A landscape with many valleys, sampled at points; each row gives a point and its height.
A ball rolls from a point to the lowest of its 5 nearest points, and stops where none of them is lower. Distance is the straight distance between rows; heights are no part of it.
q837: [186 133 138 101  76  84 127 162 108 142  64 142 157  95 200 128 160 134
 127 147 107 115 122  81 102 127 121 142 123 122 130 164 135  79  80 138
 136  92 183 144 178 110 113 150  79 169 133 123 130 137 124 128 182 108
 106 129 136 164 168]  height 426
q197: [ 91 121 117 124 144 115  89 103 114 117 183 115 106 133 104 118  78 147
 105 185 133 132 132 135 120 131 128 152 128 143 121 127 117 184 150 116
  94  91  81 111 110 152 143 115 200 124  78 139  99 122 126 100 117 155
 145  90 133  71 114]  height 343
q374: [180 133 129 136 100 144 149 165 147 163  93 116 145 147 124 124 159 123
 138  73 146 127 132 148  87 133 171 129 129 105 116 165 130  36  93 153
 127 132 171 151  86 148 106 140  91 108 162 122 160 107 133 150  87  73
 134 125 147 172 134]  height 466
q987: [145  87 129 162 144  69 141  95 139  99 131 140 145  90 177 135 114 122
  94 145  89 166 123 107 133 109  93 142 138 129 108 155  79 188 124 107
 143 108 149 132 149 126 111 120 125 118 139 103  62 132 148 146 128 135
 163 134 139 105 141]  height 402
q360: [138 131 139 114 111 159 169 111 104 144 113 118 145 153 150 172 166  98
 158  94 113 142 115  97 145 134 160 110 129 137 144 137 138  96 114 168
 173 166 150 125 150 102 120 136  68 124 152 123 123 120 119 161 152 125
  90 157 130 181 135]  height 741
q929: [129 125 136 129 123 134  77 133 159 136 122 119 113 128 125 115 108 150
 105 106 157 124 150 182 123 130 153 126 142 135 134 131 155 103 128 125
  90 126 127 122  57 148 124 133 150 123 116 167 137 123 140 116  89  99
 148 112 137 108 125]  height 231
q833: [147 149 134 126 132  93 146 184  86 125 146 177  94 105 133 124 113 154
 150 176 118  81  85 115  92 139  60 136  84 108 116  91 119 168 103 137
 124  79 111 144 215 142 201 160  93 171 171  77 188 160 106  91 194 188
  82 160  68 123 135]  height 509
q253: [156 142 138 126 102 110 137 135 126 150  89 115 165 132 162 149 169 117
 141 112 121 126 114 111 112 131 147 136 128 125 121 156 137  69  88 157
 151 128 173 126 140 109 127 132  89 132 144 132 143 132 142 156 147  94
 107 141 138 177 149]  height 633
q439: [159 151 142 108  89 111 128 158 116 146  82 139 151 102 169 127 160 126
 140 138 118 125 116 108 115 145 121 130 113 122 132 160 143  82  87 132
 144  93 164 145 156 114 139 136  83 161 152 116 139 154 134 115 168 106
 108 141 127 157 156]  height 383
q825: [138 198 129 135 119 154 160 137 104 147 113 139 123 128  93 130 155 151
 155 124 166 124  96 135 118 143 160 120 100 100 151 109 169 104 113 137
 148  70 125 151 113 149 175 138 128 156 129 115 180 152 117  79 147 122
 110 157  84 138 112]  height 306
q601: [111 183 144 126 141 139 136 129 100 133 150 148 110 116  97 142 128 145
 142 158 165 113  96 151 126 144 125 128  88 112 145 106 153 127 132 137
 114  60 118 135 131 144 188 137 155 156 119 116 164 158 112  87 145 140
 117 142  81 103 111]  height 372
q977: [134 108 124 139 111 178 107 148 155 123 125 118 136 183  67  96  90 129
 131  86 159  88 216 161 162 136 141 111 182 140 140  83 128 126 142 107
 129 233 129 144  84 111  44 100 135  95 126 174 157  83 155 174  62 123
 134  92 168 114 133]  height 560
q654: [109 115 138 126 138 128  68 106 147 114 136 117 111 141 117  88 102 148
 106 149 153 143 161 159 125 132 142 135 145 134 128 127 151 139 155 113
  92 113  98 112  67 145 124 111 176 115  86 171 118 126 130 126 111 125
 152  99 135  79 118]  height 346
q560: [145 138 121 111 139 130 165 114  78 126 144 153  80 112 126 184 134 119
 156 141  84 131  70  86 154 130  89 127  92 136 115 119  96 159 142 163
 156  95 118 141 218 131 185 174 105 140 146 134 136 138  75 115 156 154
 100 150  89 144 131]  height 168
q242: [106 128 123 117 133 163  94 115 134 129 136 117 107 161  91 100 108 156
 125 117 156 109 158 175 131 144 152 126 146 131 149 108 171 113 147 112
 102 136 104 121  54 138 126 128 172 123  89 162 138 123 142 104 100 113
 139  96 132  88 116]  height 371
q518: [136  92 158 158 122  80 103 136 178 108 114 134 139 103 172 118 127 122
  93 119 122 145 137 139 119 126 123 130 146 136 117 160 125 125 107 111
 108 117 143 118  98 120 111 129 133 129 135 157  88 138 158 140 115 105
 148 129 140 109 137]  height 365
q177: [163 109 135 115 101  87 137 137  82 128  98 146 144  97 202 145 141 120
 155 143  82 129 116  70 121 119  94 152 130 135 118 141 107 127 100 128
 148 103 180 150 203  86 126 137  85 148 140 109 106 139 121 151 182 141
  99 136 128 152 173]  height 613
q682: [ 93 138 126 142 154 118 119 113 113 109 166 135 113 112  96 143 107 131
 134 164 143 141 101 137 126 126 108 135 123 136 115 124 121 152 145 122
 117  81  96 117 140 134 161 126 174 142 103 126 112 131 119 103 120 155
 136 126 120  83 114]  height 297
q698: [107 153 107 130 127 209 178 127 142 154 125 116 129 167  72 121 164 128
 137  84 154 112 155 145 156 135 199  90 140 126 157 102 152  84 157 149
 161 184 127 125  95 119 121 125 116 102 114 104 171 121 138 117 107 102
 123 137 113 168 103]  height 563
q852: [146 142 123 108 122 116 159 117  78 127 126 142 104 114 164 176 144 104
 151 124  90 141  77  77 152 133 100 124 104 150 116 125 119 140 125 157
 172 106 139 147 209 105 168 159  82 147 158 123 131 133  89 127 188 161
  87 161 104 162 149]  height 940
q506: [161 145 109 129  92 175 164 166 136 173  90 103 150 166 118 129 163 128
 137  76 138 137 132 140 111 123 182 135 123  98 130 139 136  56 107 150
 148 152 150 153  93 123 113 140  81 117 162 103 174 111 133 144 110  77
 118 144 139 199 124]  height 499
q912: [163  92 111 122 130  67 148 135  98 121 120 146 133  70 184 128 128 124
 130 149  82 139 119  79 113 111  54 144 114 135 105 143  92 163 121 103
 132  78 154 144 210  87 117 138  89 128 148  97  96 173 127 111 168 160
 124 131 120 116 158]  height 489
q868: [168 109 146 103 110  59 113 209 117 136  94 163 144  68 203  82 148 141
 106 179 121 103 130  98  62 106  76 146 105 123 124 142 151 121 110 107
  77  70 159 124 183 119 125 150  95 158 162  95 159 179 131  72 186 155
 116 134 115 100 162]  height 275
q582: [122 127 120 137 123 183 100 135 157 136 137 114 130 163  87  92 118 155
 112  94 166  94 168 181 139 151 161 118 157 120 149 106 145 112 153 123
 107 185 113 139  57 136  84 110 148 104 103 168 147 112 155 128  82 107
 138  97 165 109 107]  height 75
q942: [119 151 127 111 136 181 158  95 111 133 140 121 128 147 118 168 165 111
 158  99 128 133 105 118 162 123 170  96 116 141 152 123 149 123 132 162
 161 147 128 124 151 119 151 150  97 139 136 119 149 119 110 132 146 126
  94 155 107 187 106]  height 854
q483: [ 93 131  98 119 158 147 112  72 108  99 167 126 109 138  84 128  92 124
 118 167 110 147 121 115 161 122 123 151 139 141 114 102  92 188 170 134
 132 154  80 125 135 171 135 120 196 124  84 139  89 107 118 144  95 158
 174  96 143 102 119]  height 410
q62: [135  96 130 152 141  70 131 118 130 109 124 138 149  73 184 137 121 125
 102 152 109 160 109 109 122 110  73 137 118 132 108 153  90 178 123 107
 129  96 131 126 172 104 127 133 124 121 133 104  70 157 137 125 143 133
 138 135 127 103 153]  height 418
q494: [166 111 137 101 110  70 129 196 106 142  94 166 135  87 188  88 149 139
 122 183 106 103 128  86  75 116  41 151 108 119 136 126 136 139 104 114
 108  72 163 154 216 119 144 152  74 159 157 104 152 175 115  97 206 171
  99 135 121 115 155]  height 82
q658: [134 109 139 125 101 126 149 103 114 145 112 113 142 136 153 176 162  98
 145  94  95 125 126 112 141 130 148 122 147 124 129 147 131 101 101 149
 158 158 157 119 143 100 100 126  83 111 155 125 111 116 135 181 145 112
 114 144 141 186 139]  height 620
q886: [121 106 139 134 135  97 137  99 137 106 127 120 145 103 146 149 129 117
 115 128 101 142 119 128 145 126 108 125 140 125 118 161 112 150 126 130
 145 132 130 123 138 127 135 122 130 130 140 127  74 135 133 148 122 125
 136 131 134 122 132]  height 353
q793: [100 152 123 128 130 151 116 117 125 118 135 133 123 140  90 143 129 144
 135 139 148 127 128 143 144 134 150 128 112 129 142 114 151 105 140 137
 123 118 115 134  96 135 156 124 159 137 101 137 130 141 129 107 124 129
 121 125 107 119 103]  height 87
q190: [140 159 123 125 104 174 182 135 111 187 108  96 149 175 124 152 173 105
 141  77 125 135 135 113 126 133 192 125 129 112 146 127 146  66 114 164
 165 178 151 119 128 116 107 140  49 110 157 102 163  97 125 163 116 102
  99 150 130 214 126]  height 546
q111: [139 102 130 146 148  82 113 122 144 110 127 134 130  90 171 128 113 133
 100 158 120 154 116 125 114 120  77 128 121 138 104 153 122 152 114  98
 105  83 120 121 143 108 147 126 133 130 136 113  89 154 131 104 131 135
 146 126 122  97 133]  height 443
q652: [120 128 146 134 136  95 116 170 121 134 164 147 119  87 149 117 102 140
 117 177 151 107  82 120  90 116  66 134  97 108 113 129 140 173 118 111
  68  56 115 117 177 134 168 128 139 136 149  98 149 157 106  75 154 174
 124 150  80  87 131]  height 361
q905: [101 112 121 126 149 133 111  83 140  79 163 117 133 166 101 110  88 110
 111 145 108 151 144 125 173 107 128 146 150 130 114 118  96 183 160 111
 142 184 101 130 106 160 124 102 188 106  97 133  88  87 128 178 112 154
 190 101 156 104 127]  height 461
q924: [123  83 152 166 143 102 102  96 169  89 136 132 136 118 151 106  96 115
  96 135  98 168 151 132 136 109 114 149 145 137 107 163  97 180 116  96
 128 135 123 107  99 129  99 112 150 113 120 142  62 117 142 159 113 118
 173 132 161  80 130]  height 393
q458: [128  92 145 166 119 132 118 123 182 130 128 120 142 161 107 105 116 102
 112  87 134 118 191 161 141 125 143 102 173 119 126 121 108 123 112 114
 120 211 156 121  82 133  41  94 127 103 164 166 119  86 156 192  90 119
 134 120 175 131 125]  height 612
q835: [125 116 132 136 118 148 132 120 165 131 122 110 142 159 106 134 145 132
 136  96 134 132 144 159 143 129 155 106 150 117 139 139 147 100 127 135
 140 170 135 129  96 115 111 115 109 113 146 145 120 113 146 155 118 104
 117 140 140 154 117]  height 593
q831: [ 92 122 120 118 157 126  91  84 126 113 166 121 117 141  87 127  85 137
 120 162 140 140 122 141 154 135 138 146 138 132 130 131 118 169 172 123
 114 135  88 125 101 152 136 114 194 123  73 141 104 119 131 125 114 142
 157  83 147  92 101]  height 386
q641: [104 127 120 148 161  96 126 111 104 115 170 123 108  94 129 127  81 143
 104 182 114 134  97 111  93 124  74 150 109 135 106 119  97 209 147 121
  93  71  89 127 174 153 161 134 173 121 101 107 103 134  97  98 112 174
 159 119 129  79 120]  height 342
q693: [116  95 130 145 134 136 114 103 167  89 149 111 143 151  95 124 100 113
 119 123 124 135 168 149 164 115 132 119 162 130 120 119 118 145 143 112
 145 193 125 113  87 135  87  93 158 112 117 143  92 100 149 179  97 137
 152 121 168 117 113]  height 526
q864: [ 96 145  84 111 143 213 148 120 125 141 140 131  95 180  52 112 131 117
 150  97 172  90 171 118 167 138 177  94 160 143 169  60 129 119 180 123
 162 223  84 115  95 131 108 111 154 107  94 122 161  98 136 149 106 116
 133 116 129 142  92]  height 565
q583: [126 186 101 122 135 202 190 130 103 176 105 114 128 170  82 113 179 147
 156  80 160 127 119 128 132 132 198 110 112 100 152  96 145  67 155 123
 170 137 125 143  79 143 136 145 112 123 116  88 206 129 118  85 114  98
 123 154  84 168  83]  height 649
q738: [153 137 132 110  82 120 142 125  95 149  87 124 152 124 193 161 164 117
 155 120  94 133 108  81 127 141 134 127 135 133 132 147 137  99  88 153
 159 122 170 138 172  98 128 140  68 143 162 129 126 135 134 160 172 121
  86 147 139 186 163]  height 699
q574: [105 181 125 115 135 172 155 104 109 144 141 149 116 134  78 139 148 143
 160 127 155 126 116 137 144 134 162 112  96 102 160 104 149 110 145 136
 141 107 110 135 110 146 170 145 151 134 107 127 161 145 121  97 131 134
 118 138  96 132  99]  height 250
q866: [111 148 126 142 122 171 176 125 120 160 123  99 140 177 104 164 162  85
 134  63 131 125 159 129 142 129 186 110 143 126 150 124 127  88 129 149
 150 210 153 115 120 112  75 113  82 112 165 127 147  91 139 181  97 115
  87 145 131 196 112]  height 597
q379: [103 133 111  97 146 174  90 102 118 113 156 124 108 176  69 111 103 138
 151 147 159 102 163 138 163 151 155 128 147 139 139  88 126 140 183 120
 138 188  58 125  81 141 116 104 191 130  50 150 132 113 145 133 116 149
 155  77 148  88 101]  height 406
q411: [137 167 151 132 113 118 119 154 134 126 102 135 136 113 127 131 135 129
 137 139 155 122 102 151 116 127 130 137 119 108 136 146 170 105 104 131
 125  93 125 130 122 118 164 138 128 143 128 122 144 160 133 100 138 114
 120 144 103 115 134]  height 162
q759: [157 126 144 137 108 102 103 149 169 130  95 139 140 107 163 126 142 111
 123 108 127 135 121 144 101 129 128 125 127 128 122 167 146  76  90 130
 117 110 164 132 102 119 115 138 117 136 143 144 119 139 142 132 113  89
 132 130 137 136 148]  height 178
q97: [125 101 149 161 109 123 112 125 183 122 123 113 135 143 122 121 118 111
 121  86 126 136 160 172 147 133 135 116 161 132 126 144 134 111 120 125
 123 176 145 131  74 133  91 110 131 110 148 171 117 114 152 165  86  97
 142 128 150 123 121]  height 496
q885: [119 165 152 128 134 115 133 162  91 126 154 170 101  92 117 134 112 165
 146 177 135  74  73 126  86 150  84 136  84 101 117  91 129 159 116 130
  81  70  98 133 190 150 193 143 119 157 161  87 191 158 108  70 166 173
  95 166  67  98 117]  height 432
q413: [ 84 131 116 134 155 116 120  85 100 117 162 131  97 105  94 122  80 137
 101 189 108 146  91 116 114 122 108 147 120 133 108 105  78 212 172 130
 107 101  73 122 178 184 149 124 199 125  83 125  87 118  84 110  86 169
 166 106 132  88 115]  height 364
q356: [130 142 127 126 117 166 154 121 137 144 108 109 144 152 115 152 171 102
 145  86 127 134 130 142 145 137 174 102 132 122 135 135 151  90 120 156
 160 161 139 122 110 119 128 140  97 114 141 128 136 119 133 143 124 105
 101 156 118 181 114]  height 621
q53: [135 118 129 155 107 147 151 128 163 149 122 111 142 162 118 150 149  97
 139  67 120 124 167 152 121 138 161 116 149 109 141 130 117  92 101 138
 141 194 161 117  98 119  61 109  81 109 166 144 122  84 143 190  98 102
 102 147 137 180 121]  height 634
q283: [107  90 122 153 153  92 102 104 165 101 157 111 122 104 161  98  93 135
  79 159 116 165 133 126 117 105  93 141 134 157 108 148 113 198 132  84
  99  81 109 107 108 144 118 114 175 118 105 127  83 123 128 117 103 139
 167 109 145  56 143]  height 296
q92: [ 67 138 120 119 160 123 100  99 109 117 171 136  92 133  95 131  93 142
 127 178 154 122 109 146 137 127 133 149 110 130 140 113 125 161 164 119
 105  94  70 119 112 163 136 115 200 140  74 141 125 141 123  97 127 154
 148  91 121  76 109]  height 339
q96: [102 126  99 102 153 185 110 101 111  98 156 120 106 178  56 109  99 125
 145 125 154 101 171 113 182 121 154 113 168 150 133  67 103 148 183 108
 152 226  69 124 104 147 103  90 188 118  82 141 136  91 150 168 105 156
 166  94 148 110 113]  height 561
q335: [104 138 134 124 139 186 174 109 118 159 137 112 135 181 109 158 173 110
 136  76 121 129 133 115 160 121 186 108 136 138 163 118 136 112 147 163
 164 195 134 102 131 103 120 125  82 114 152 114 147  93 123 154 126 126
  81 154 115 197 103]  height 722
q408: [154 162 141 111 106 114 146 149 108 132 104 124 139 129 147 144 163 119
 145 132 124 132  99 125 128 129 133 135 107 120 136 149 158  92  85 149
 156 107 155 148 153 113 149 142  84 149 149 123 138 149 110 117 160 120
  97 156 108 168 151]  height 562
q921: [106 108 124 135 159  96  95 118 140 105 174 125 100 101 162  92  84 143
  84 186 135 146 132 134  85 111  87 146 107 155 101 141 128 195 128  84
  71  54 102  82 115 137 136 120 198 122 106 110  95 125 117  93 107 133
 162 116 121  43 142]  height 186
q627: [155 149 124 131  82 153 169 164 119 192  89 105 162 160 145 153 171 102
 151  78 114 131 128 103  91 134 181 142 128 108 126 154 121  55  86 155
 151 163 181 126 122 123  96 141  61 112 157  89 165  91 132 184 110  81
  98 127 158 221 141]  height 525
q925: [137 115 134 127 135  85 137 119 118 107 132 127 130  92 160 155 133 112
 128 141  98 147  97 107 144 122  82 131 126 136 114 162 110 147 119 120
 152 105 144 136 183 102 140 131 117 135 138 118  91 148 115 117 155 141
 122 140 116 129 154]  height 437
q175: [145 127 128 100 118 129 152 101 104 129 117 125 139 127 150 175 165 100
 160 115  97 141 106  98 150 124 130 114 126 136 142 136 133 116 112 159
 173 137 142 142 165 114 145 145  92 136 148 117 120 129 113 142 163 128
 101 153 123 170 138]  height 813
q571: [105 129 115 123 133 188 154 107 125 149 133  99 125 159  69 136 155 110
 133  80 137 128 158 135 172 124 180  92 153 129 155  97 132 119 156 139
 159 213 120 118 106 115  96 112 112 106 138 131 150  91 121 159 105 128
 111 144 123 177  90]  height 553
q8: [154 123 139 130 111  97 134 122 121 125  92 130 153 106 174 149 160 106
 143 127 109 124 107 107 135 130 124 129 123 129 129 155 129  97 101 137
 148 116 169 129 160  93 125 139  98 148 147 124 111 142 134 140 164 120
 102 140 132 157 149]  height 540
q327: [146 129 132 132  89 138 146 142 117 173  93 113 168 153 149 157 159 104
 153  76 112 128 140 113 113 140 169 120 124 125 129 146 127  56  80 162
 153 167 180 118 132 110  86 127  69 124 153 114 134  94 138 184 124  80
  98 137 153 211 148]  height 548
q369: [ 94 139 109 119 139 180 137 104 129 138 143 113 110 157  79 141 141 131
 145 108 158 114 142 136 170 124 162  97 134 130 150 101 132 118 166 147
 154 169 113 123 108 133 141 115 143 117 108 126 136 112 135 139 134 119
 125 126 121 148 106]  height 370
q775: [109 124 119 128 162 119 143  97 110 102 161 136 109  97 123 161 107 133
 134 158 114 150  91 120 147 129 100 130 119 132 107 136  93 184 154 133
 144  94 103 131 171 143 166 132 166 125 115 114  98 131  98 107 129 163
 135 121 121 120 124]  height 352
q228: [109 109 123 135 128 153 135  96 142 102 142 105 136 167  97 151 124 105
 138 100 127 138 163 147 176 122 146 101 156 128 130 115 118 139 142 135
 158 208 134 116 112 122 108 101 135 109 131 138 109 104 136 169 113 138
 131 136 145 156 100]  height 510
q810: [107 122 113 127 128 192 126 128 143 128 140 110 122 174  65 118 125 127
 123  94 164 102 184 155 162 140 175 102 170 125 146  80 134 107 160 129
 138 226 123 135  79 118  91 102 139  99 117 155 157 112 144 150 103 127
 131 118 144 141 103]  height 381
q949: [104 100 116 137 156 111 115  93 140  90 156 110 130 130 112 117  90 123
 107 153 107 171 130 131 151 114 122 147 147 137 115 135 106 189 153 117
 127 129 103 114 116 154 128  99 178 112 104 136  67 110 121 154 110 146
 167 104 143  98 119]  height 411
q22: [159 116 120  94 118  82 142 175  81 137  98 145 123  85 180 128 138 132
 146 170  87 103 107  78 109 122  54 152 114 124 119 120 121 142 106 120
 130  83 166 153 222  96 150 160  67 146 155 107 130 168 103 106 198 178
  91 133 117 143 158]  height 345
q709: [145 103 151 134 127  82  87 156 158 115 113 141 125  75 183 110 122 133
  89 137 127 136 146 138 100 108 110 132 135 145 114 169 144 129 104  99
  74  83 139  99  95 119 114 139 131 146 142 144 118 158 130 108 121 109
 147 122 128 101 148]  height 323
q423: [127  84 151 156 128  92  89 108 185  98 133 122 130 137 139  94  99 135
  97 116 113 149 167 152 118 121 120 131 152 145 109 149 111 152 126  98
 101 138 122 100  70 128  85 113 141 121 131 164  88 104 153 162  98 110
 171 108 167  82 120]  height 511
q395: [113 139 137 130 154  96 133 143  89 115 169 156 103  87 134 142 104 139
 134 171 118 105  77 119 103 132  46 132  88 114 107 104 101 189 134 129
  89  65  94 138 204 145 185 153 142 148 145  85 150 153  97  79 136 179
 121 149  96 106 135]  height 425
q266: [185 162 141 124  80 115 112 189 121 157  68 133 163 116 172 107 165 126
 131 109 132 128 116 116  79 143 147 143 110 111 125 169 141  50  79 143
 127 106 172 147 133 127 120 146  92 147 148 113 156 143 127 126 149  82
 119 117 147 170 157]  height 108
q277: [110 133 137 135 129 122  93 114 154 118 139 127 124 123 123 124 106 131
 111 146 150 129 121 148 124 123 134 124 129 127 123 146 158 127 130 127
  98  99 111 118  94 131 147 126 169 123 114 156 112 131 133  96 127 129
 131 129 121  96 118]  height 215
q41: [103 127 121 122 139 165 100 121 154 111 146 117 130 153  92 104 113 145
 136 123 151 116 158 160 157 141 145 112 158 136 135 110 154 128 164 125
 131 170 101 127  76 125 111 116 170 112  91 160 130 121 152 136 108 124
 141 105 149  97 110]  height 192
q403: [130  87 131 171 154  74 132 103 154 108 143 129 139  74 173  99  93 126
  76 158 100 169 126  98 107  98  86 154 127 148 103 146  86 216 107  85
 134 103 117 110 144 123 124 121 142 108 126  98  61 143 141 126 118 119
 185 135 143  75 146]  height 374
q189: [166 162 140 127  95 128 134 177 148 142  87 131 151 125 138 117 145 134
 113 109 156 138 128 156  98 130 153 140 109 105 124 161 152  57  96 149
 108  99 151 142  91 139 135 139 109 147 151 138 158 150 132 104 119  78
 132 131 131 148 143]  height 340
q318: [100 111 110 134 137 204 115 119 135 106 142 103 139 182  68 111 100 103
 141 104 152 113 198 132 182 110 141 105 187 139 146  67 115 150 159 103
 139 252 102 133  94 125  74  82 145 110 127 147 135  86 148 186  88 151
 157 107 147 120 115]  height 530
q120: [102 144 119 115 148 141 150  86 113 119 156 137  95 118 103 164 131 125
 152 129 115 137  89 126 161 128 125 116 108 138 136 107 101 146 161 153
 152 114 111 128 158 149 161 141 143 143 106 132 125 122 108 118 141 155
 125 142 105 132 105]  height 479
q770: [117 114 121 136 148 106 133  90 127  93 144 130 122  96 131 150  88 117
 107 158  89 163 108 129 138 122  98 153 126 132 102 142  97 181 150 122
 127 113 110 130 162 142 140 131 162 120 125 118  77 126 104 136 109 154
 164 130 139 111 117]  height 373
q285: [102 108 131 137 143 116  92 104 161  97 147 110 147 140 122  95  93 123
 110 141 123 160 145 151 152 115 124 134 156 143 121 129 132 164 140 107
 115 144 107 112  82 132 112 104 168 111 102 150  93 106 138 145 105 128
 156 117 154  88 113]  height 471
q495: [100 130 130 129 164  96 100 133 108 110 195 121 107 108 134 103  87 163
  96 193 150 116 103 126  68 124  88 138  91 144 124 124 138 192 135 104
  51  37  93  89 126 158 161 108 178 128 105 105 124 125 110  75 120 156
 152 112 115  42 128]  height 271
q599: [149 152 128 113 131  92 127 162 111 123 132 148 121  98 144 144 131 139
 140 166 117 104  85 120 114 127  76 131 100 120 126 123 142 148 111 132
 122  71 127 147 188 123 179 148 114 154 148 102 156 166 107  99 168 161
 103 147  91 128 138]  height 473
q757: [102 135 101 111 148 184  98 119 132 131 140 121 117 183  69  95 112 151
 130 118 166  79 173 153 145 157 167 123 152 134 146  78 152 120 179 117
 138 185  76 130  63 141 105 109 167 109  74 148 162 103 161 128 101 129
 146  76 144 104 114]  height 430
q244: [135 109 156 135 115 115  93 142 192 117 123 129 123 147 124  86 114 136
  93  88 141 131 148 173 106 138 136 128 148 133 124 136 152 105 121 123
  84 134 139 119  45 143  94 135 142 122 134 183 131 115 141 132  83  94
 154 101 156 110 136]  height 229
q945: [143 125 136 108 126 102 136 137  91 124 123 150 108  93 157 152 133 129
 150 160  96 135  86 109 127 129  78 134 105 132 110 135 111 155 123 137
 143  96 139 143 219 113 166 144  93 143 144 107 118 151 101  95 186 158
  99 146 102 126 148]  height 624
q849: [152  95 147 122 136  58 108 173 131 130 103 154 143  63 203  94 131 129
  99 159 122 132 125 100  88 110  68 138 105 136 104 159 119 142 107  99
  94  79 154 131 177 106 125 131 114 146 154 106 125 157 129  96 168 136
 130 149 115 106 159]  height 324
q715: [132 120 110 132 150 103 153 127  92 110 144 137 108  86 138 157 110 121
 135 142  94 138  74 100 132 138  49 137 104 134 100 113  93 180 133 137
 139  97 121 142 217 130 163 150 129 135 140 105 107 147  89 108 145 171
 124 147 109 134 141]  height 470
q425: [162 132 123 136 104 157 131 157 178 148 117 126 127 161  93  98 124 138
 104  50 156 104 161 195 103 140 179 111 134 123 128 131 133  64 122 134
  97 176 153 146  51 146  85 125 110  97 140 161 154  95 148 144  77  75
 149  99 164 134 135]  height 541
q863: [151 121 151 130 124  85 103 171 149 123 102 143 138  85 173 130 136 122
 107 131 142 130 121 132 101 118 115 130 118 123 130 160 139 110  96 114
  93  85 145 118 129 122 128 140 123 149 148 136 126 164 135 103 144 115
 130 133 118 121 148]  height 180
q392: [141 131 117 116 141 107 157 141  83 118 141 159  70  92 150 154 114 128
 169 155  86 114  69 102 102 139  49 136  86 125  99 100  86 181 129 158
 136  80 108 149 245 133 185 171  94 150 158 113 154 157  76  96 177 180
  99 156  93 133 140]  height 693
q829: [ 91 141 133 131 142 101  95 147 108 118 171 137 108 101 130 127  97 154
 117 186 140 116  92 132  95 126  91 140  96 130 116 125 135 162 136 107
  71  55  97 119 142 145 164 126 168 137 122 112 131 137 114  67 125 164
 139 131 118  80 116]  height 311
q15: [114 133 122 132 141 121 132 104 136 116 133 128 139 127 127 151 137 115
 141 123 119 153 117 146 153 120 122 110 121 130 130 134 135 128 136 143
 134 120 113 124 126 110 151 130 140 124 119 141 105 131 119 122 135 131
 127 145 122 137 117]  height 251
q218: [162  87 134 134 125  74 130 119 119 128 103 137 148  98 192 146 141 112
 147 136  95 141 117  83 129 130  87 128 138 133 121 157  98 144 105 129
 151 121 167 135 177  91 115 127  91 135 139 125  85 142 140 164 161 123
 117 135 134 139 153]  height 529
q860: [138 151 109 134 115 186 149 149 152 166 106 116 139 170  87 112 149 153
 133  83 166 121 149 161 127 139 180 111 121  96 144 110 155  71 139 131
 134 154 136 155  50 145 130 135 129 102 126 123 168 113 149 110  84  78
 133 128 125 146 105]  height 659
q407: [111 142  87 120 137 213 124 135 137 156 137 131 112 198  54  85 114 156
 138  94 174  72 183 137 145 152 177 104 155 129 158  78 150  98 178 107
 138 195  83 139  60 134 108 107 158 113  69 135 172 106 162 135 108 107
 137  95 133 111 113]  height 482
q704: [129 184 117 116 133 182 191 128 104 159 120 128 136 157  95 139 171 125
 163  92 143 134 109 110 147 137 193 116 106 126 160 107 155  99 129 147
 172 140 133 136 130 126 164 155  95 145 128  99 177 119 100 112 141 111
 110 163  91 186  89]  height 739
q547: [132 143 121 151 113 174 154 146 170 164 107 102 144 162  98 122 142 114
 124  64 145 112 162 151 124 139 158 116 145 108 126 134 122  70 117 139
 135 193 156 142  79 124  78 105 101  93 155 142 159  94 139 155  79  85
 126 123 145 169 118]  height 627
q102: [166  86 133 112 116  58 143 143  81 150  71 148 138  81 222 103 151 139
 147 152  68 126 135  47 113 106  78 161 116 130 107 125  81 123 116 114
 140  85 193 151 229  85 102 143  73 144 142 106 112 161 135 144 199 162
  95 106 146 128 178]  height 576
q712: [150 102 141 138 105  92 135 119 137 135  99 134 165 110 178 156 164 109
 140 108  92 136 127 103 117 127 135 132 134 120 128 165 114  90  87 134
 143 138 174 111 142 102  99 120  92 135 141 139 100 124 153 175 135  95
 116 135 137 165 143]  height 611
q588: [165 173 118 121 105 159 152 156 128 154  98 121 148 140 113 129 162 132
 137 107 149 137 108 143 125 131 170 127 110 111 142 138 151  68 109 142
 147 116 138 151 101 142 150 148  92 134 140 124 176 147 125 104 132  91
 109 147 116 168 127]  height 423
q781: [ 99 129 122 115 141 163 134  95 140  99 135 117 118 155  80 133 117 122
 141 126 137 135 137 138 175 118 145 108 142 138 138  97 123 139 165 141
 152 183  99 131 102 134 128 109 164 114 112 140 116 115 130 149 121 131
 135 127 132 128 106]  height 391
q975: [105 120 134 127 150 110  82 128 132 119 161 121 120 111 128 113  94 165
 108 171 152 141 130 153 111 116 130 146 115 146 128 132 156 163 136 105
  67  62 102  88  97 145 142 119 179 131 103 145 116 143 124  82 112 133
 139 114 119  55 128]  height 284
q932: [128 106 141 136 122 113  82 128 189 106 130 120 102 131 138  94 102 142
  90 114 147 136 167 169 124 138 145 132 150 144 122 143 153 111 122 101
  84 129 142  98  53 140 103 124 153 119 113 191 122 116 135 129  83 104
 161  98 156  97 136]  height 429
q110: [171 127 141 118  90  85 116 198 119 143  71 157 151  94 183 107 160 136
 104 156 131 113 131 105  71 125 114 147 119 119 123 169 142  89  89 123
 112  75 161 135 158 123 126 143  92 174 156 120 151 170 134 103 166 116
 105 132 115 140 166]  height 405
q185: [ 90 141 124 113 156 148  92 110 113 125 160 135  98 153  79 110  98 168
 133 150 172 103 144 151 131 145 158 139 120 134 156 110 155 133 160 117
 103 105  78 124  73 155 146 107 182 131  61 150 141 137 140  86 118 132
 131  80 130  75  99]  height 396

Call two points neighbours if one is among the 5 nearest of the other. Go from one point of each pair to the other, from neighbour to neighbour, staying as low as possible. Name the highest point that can't be avoided.
q244 / q921 | q975
q560 / q411 | q715
q266 / q793 | q189
q411 / q494 | q868
q793 / q244 | q929
q411 / q759 | q863
